Points on a hilly landscape, in no order, each with its height.
From any point a climber steps to the highest of the 2 points nearest to it. It stops when none of these is higher. Distance is the straight distance between rows; heights are no part of it.
K_850: [-23  23   4  17  29  21  -2 -10  20  -7   7  13  12  -2 -17   5   4  27
  17   2]  h=428
K_345: [ -2   1   1 -22 -17 -26  -9  11 -17 -29 -14  -3  28 -10  -3   3  12 -10
  19  -3]  h=633
K_302: [  4 -44   2   6 -18 -16 -15   2  -2  29  15  -5 -35  -6  -1  -5  12  -9
 -12  -4]  h=257
K_910: [-18 -13  -2 -30 -12 -25 -25  12  14  23  15  -8  28 -11   1  19 -15 -21
  20  25]  h=447
K_98: [  4  -7   0  -6  -3  18 -21  12 -17  16   3  24  -3  -1  19 -15 -15 -28
 -20  -7]  h=638
K_933: [ 12  34 -15  24   6  30  23 -17 -46   4 -10   8   6  14  13 -11  -3   9
 -10   1]  h=492
K_206: [-18 -24   1 -22 -15 -24 -30   8   1  -3   9  -5  14   1  -9  13 -14 -16
  17   9]  h=493
K_835: [-14  29  -1  25   2   7  21 -29  22  -3   2  21 -20 -16 -19 -20 -14  12
  28 -35]  h=186
K_63: [ -2 -26   6 -15 -13 -25  24 -22  29 -28 -17   4   3  -4 -17   8  -3   1
  -2 -15]  h=74
K_786: [ 23  -1  -8   3   3   4   0   4 -56  -7   3   1  -4   3  25 -21   2   5
 -20  -6]  h=647
K_500: [ 23  17  -6  12  14  19  18  -4 -51  -4  -7  -7   3  18  21 -10  -7   2
 -22  -6]  h=568
K_215: [-24 -21  -3 -24  11  -1  -3 -25  13 -19  25 -10 -24  20  -9  22 -18   5
  26   9]  h=350
K_722: [ 16   3   4  17   1  38   0   8 -11   7 -18  -2   3   7   7  -1 -10  -5
 -39  -4]  h=674
K_533: [-10  11   7 -10  -2  -4 -22  22  21  35 -12 -18  29 -16   3   5  -9 -29
   4  19]  h=388
K_377: [ -2  12   6  19 -13   9  28 -18 -42  -7  19  21 -13 -16 -22 -10   9  -3
  23 -15]  h=95
K_375: [-17   1   9 -27 -10 -17 -12  12  38   8 -10 -14  -6  12  -1  13 -15 -24
  12   4]  h=312
K_340: [ 26 -25 -24  -2 -18   4  -6   5 -13  15 -19   5   6  -7  23 -10 -10 -24
 -37 -10]  h=533
K_245: [-10  -8  -5 -24  -3  -9 -16  10  27   6   2 -22 -17  35   5  16 -11  -9
   7  16]  h=356
K_79: [ 25  34  17 -12   6  19  12  19  -2   0  -8   3  25   5   8  13   9 -22
 -15  13]  h=745
K_503: [ 21  27  17 -19  14   9  -5  26  -5  -1   7   1  25 -10  20   3   9  -9
  -9  18]  h=673
K_165: [ 11   4  -4  11  -5  32  15 -16 -54  13 -23  10   1   8   5  -6  -6 -30
  -4  -2]  h=155
K_664: [-17 -11   3 -33   9 -19  -8 -19  16 -21  11 -22  -7   6 -10  23 -12  -1
  29  16]  h=307
K_171: [  0  35  11  -9  12  -7  -2  14   2 -18  -7 -13  19 -11  -1  -2  23  10
  20  15]  h=677
K_432: [-17  16  11  17  -2  28  15 -12 -21  -9   8  32  -9 -12 -20 -12   4 -10
  24 -24]  h=109
K_154: [-15   3  -4 -25   2 -16  12 -20  16 -33 -10   9  19 -19  -9  12  12   7
  25   9]  h=246
K_439: [  3  12  36  14   6  15  -9  27   8  -1   1  -9  -8  15 -14  -8 -11  -3
 -26  -9]  h=463
K_647: [  9   6 -11 -22 -19 -15 -16  24  -3   2 -14   4   6  12  31 -14   4 -16
  -6  -5]  h=634
K_871: [-13   2   3 -21  -5 -21 -21   7  -9 -17 -12 -22  25 -14  -9   5  13  -4
  35  17]  h=704
K_900: [ 17  27  13  27   9  17  20  19  -2  -6   2   1 -18  23   1 -11   5  17
 -24 -10]  h=528
K_176: [-16  -2   1 -15 -13 -26 -10  25  22  38   1 -18  34 -27  -1  13 -14 -27
  13  24]  h=416
K_343: [-26   2  10 -12  22   9 -13  -8  29   5 -18 -29  10  -2 -13  19   3 -12
  32  14]  h=278
K_792: [ -7  31  14  -9  -3   9   4   8   0 -16 -22  -4  22 -12  -5   3  15 -13
  17   7]  h=605
K_474: [ -9  23   7 -12  22 -22   6   0   9 -16  -8 -40  10 -19  -5   3  14  16
  39  27]  h=596
K_863: [ -3  20  22  14   2  10  27  -7  21 -18  -1  11 -17  -3 -22  -6  -3   6
  -8 -20]  h=666
K_473: [ 21  16 -14  37 -13   6  31 -17 -35  19   2  -8 -19 -13  10 -13  27  11
 -14  -9]  h=379
K_514: [-16  -8  12 -33  19 -24   8 -19  19 -33   7  -4   4  -6  -3  16  -5  12
  18  15]  h=273
K_24: [ -1 -19 -11 -10 -13 -19  18 -13  30 -19 -14  -1 -13  13 -15  14   2  15
   3  -4]  h=64
K_506: [ 20 -12 -13   8  -8  16  24 -19 -61  23 -17  -3 -15 -10  16  -9   6 -23
 -18  -8]  h=179
K_457: [ 29 -22 -13   5 -12   0   7  -5 -43  23  -4 -10 -19 -20  22  -9  13 -17
 -31 -11]  h=203
K_250: [  2   1  -4 -23 -27 -29 -24  25 -15  -7  -4   1  24  -3  12  -3   7 -18
  11  -1]  h=591
K_584: [-27  17   8  11   7  -3  20 -38  29 -13 -12   3  -9  -8 -15 -12 -15  14
  19 -26]  h=172
K_610: [ 16 -15 -14  -4  -9  -8   8  12  26 -11  -8   2   0  20  -2  11  12  21
 -14  -3]  h=51
K_212: [ 15 -30  -4  14 -13  -4  -7   3 -19  26  -1 -11 -31 -18  10 -15  20  -6
 -31  -8]  h=230
K_443: [ 31   1   2  33 -10  -1  37  -3 -29  14  15 -10 -18  -3  -4  -4  29  19
 -25 -13]  h=340
K_195: [-10   3  23  14   8   3  -9  15  19  -5  -1 -14 -28  18 -15 -10  -5   9
  -5 -10]  h=380
K_918: [-14   2   6  -7   7  17 -25  13  24  17 -22 -15  20  -6  -6   9   5 -11
   5  15]  h=343
K_20: [ 32 -17   2  14 -13   4  32   2 -29   1  12   9 -11  -4  -9   3  25  -1
 -23 -12]  h=305
K_926: [-13 -20 -18 -15   2  -9 -39  10   5  27   6 -16  18  15  18  10 -23  -4
 -10  20]  h=464
K_858: [  9  -4  -4 -13 -17  -9 -18  22 -11  11   8  23  10   3  25  -9 -14 -28
 -20  -5]  h=676
K_164: [ 20  38 -16  36  -7  15  29 -23 -38  28  10   6 -21  -7  13 -20   5   9
   4  -8]  h=413
K_706: [  5 -15   2   1   1  -9 -22  22 -15 -17  10   6  14  11   4   0   4  12
 -11   4]  h=627
K_592: [ -6   1   6 -19  13 -25 -16  16  -3  -2   1 -37  17 -16   1   3   9   2
  42  34]  h=632
K_269: [ -5 -10 -12   7  -4  -3   8 -10   1 -13   8  26 -10  -8 -16  -6  16  17
  14  -8]  h=214
K_260: [-25 -19  26 -23   0 -17   7 -33  30 -17 -27 -19  -5   1  -8   4 -23 -13
  13  -9]  h=114
K_788: [  9  11 -12  29 -17  -7  29 -16   0  -2  15  17 -19 -17 -12  -8  14  24
   9 -13]  h=202
K_943: [  6  34   9  26   6  18  25   1  -3 -11   9  12 -14   4 -11  -9   1  18
  -5 -14]  h=600
K_862: [-39  12  -4  -2  33  16   2 -27  36  -1  -4 -30   1  12 -14  24  -6   0
  46   1]  h=313
K_796: [ 13 -10 -10   7   9   1 -14  15 -37 -16   9   7   3  -3  19 -17   9  19
 -19   1]  h=718
K_985: [-14 -18   6   5   5 -10  -6   1  13  -5   3 -19 -40  26 -13  -6  -9  11
  13  -5]  h=323
K_626: [ 23   2 -23  14  -7  -2  22   3  10  -9   2  11   2  11   4  -1  19  33
 -22  -9]  h=37
K_783: [ -2  31  17  -2   2  22   7  10   2 -16 -10   8  10   3  -3  -1   7  -8
  -2  -2]  h=639
K_969: [-37  14   0   5  30  12  -1 -23  25  -8   1   3   8   4 -15  12  -2  11
  41  -5]  h=374
K_758: [ 12  16 -23  34 -10  -7  12 -30  16  13  24  26 -16 -25 -14  -5   2  28
  21  -7]  h=197
K_449: [  2  27 -13  33  -3  -4  11 -34  20   3  13  16  -9 -21 -18 -12 -17  28
  34 -21]  h=192
K_44: [ 14  26 -21  13  -1   9  18  -1  16 -12  -4  16  21   2  -3  15  17  30
  -9   7]  h=23
K_467: [ 22  36 -23  21  -3  19  31 -13 -30  10   6  23  -8   4  15 -12   1  12
  -6  -5]  h=443
K_219: [ 22  18   7 -14  19 -10 -19  34  -3  15  11 -17  34 -13  31  -1  -3  -1
 -18  20]  h=610
K_484: [ 14   5  -8 -16   0 -30 -17  32  -8  23  13 -21  43 -20  31   2  -2  -3
 -11  21]  h=565
K_88: [-29 -23  -9  -8  24  16  -5 -20  21  -2  21  11 -21  18 -13  15  -5   9
  26  11]  h=404
K_936: [ -6 -30  23 -18 -15 -30   2 -11  29 -20 -15 -13   5  -3 -19  13 -20 -11
  -3 -13]  h=87
K_724: [-11  -5 -16 -16   3 -23 -38  19  -3  26   4 -21  30 -10  30   0 -13  -6
  -8  28]  h=517
K_869: [-31   4  24  -8  11  -8  12 -36  32 -19 -26  -6  -8  -5  -7  -6 -15  -8
  22 -22]  h=145
K_651: [ 14 -18 -15   0 -12   0 -21  12   8  14 -19  -4  20   5  16   5  -9  -6
 -39   2]  h=482
K_745: [-19   3 -11  11  23  28  -6  -8  16   3  18  33  -4   4   0  -4  11  20
   5   6]  h=481
K_677: [ -7 -15  10  -8  -8 -18 -22  15   6  -7   5  -4   7  10 -11   8  -5   2
  -1   5]  h=551
K_406: [ -8 -18  -2   8  19  17 -14   3   2   6  16  28 -18   5   2  -6   9  11
  -6   9]  h=531
K_507: [  7 -47 -16   5 -13 -13 -23  10  10  18   4 -10   7  15   3  13  -7   4
 -32   6]  h=424
K_645: [-10   6  25 -10  10   0  15  -9  38 -23  -6  17  -7  -7 -18   4  -8   1
  -4  -5]  h=747
K_139: [ 22 -25  20  15 -12  -5  11  12 -15 -10  15   3  -8  -1 -22   3   4   1
 -17 -18]  h=339
K_803: [ -4  22   4   9   3  39  17 -11 -35   2  -5  27  -7   7   0  -9   2 -25
   9  -8]  h=131
K_736: [-12 -29  -8  -6  16  10 -23   2  12  -1  17  16 -10  17  -6  14  -3  11
   5  21]  h=467
K_330: [ 13 -16  -8  -6   5  23  -9   7 -10   8  13  35  -8  -1  22 -11   3  -7
 -25   3]  h=593
K_144: [ 22  -3  -9   4  -7  26   6   0 -29  10 -25  -3  -3   0  22 -12 -13 -20
 -36 -12]  h=586
K_420: [ 20 -36   4  12 -17  -8  -6  16   1   5  11  -4   2   8  -9   3   2   7
 -32 -11]  h=375
K_305: [-20 -19 -16 -18   1   2 -31   5  16  26   2 -20  -8  27  12  12 -17 -11
   4  17]  h=407
K_794: [ -8  -3   1 -10  -4  -7  12 -14   3 -29   6  29   9 -13 -15   3   5   5
  13  -6]  h=228
K_947: [ 14   1   9  22   7  18  -2  16   1   0 -10  -6 -14  13   5 -15   1   9
 -36  -5]  h=570
K_999: [ -7 -37   2   2  -8 -19 -20  11   2  17  22 -10 -39  20  -5  -5 -12  -1
   1  -3]  h=283

Call two points neighbours if one is among the 2 nearest of the other. Go from one point of each pair to the other, from neighbour to neighbour, staying as high as possible. Name the lowest point that can't be avoided.
K_171 and K_871: K_474
K_645 and K_722: K_900
K_722 and K_796: K_20
K_871 and K_858: K_250
K_171 and K_79: K_792

Two climbers start at each pair of points below. Name the first point that both come to, or write -.
K_449 and K_164: -
K_165 and K_139: K_722
K_44 and K_20: -
K_377 and K_835: K_788
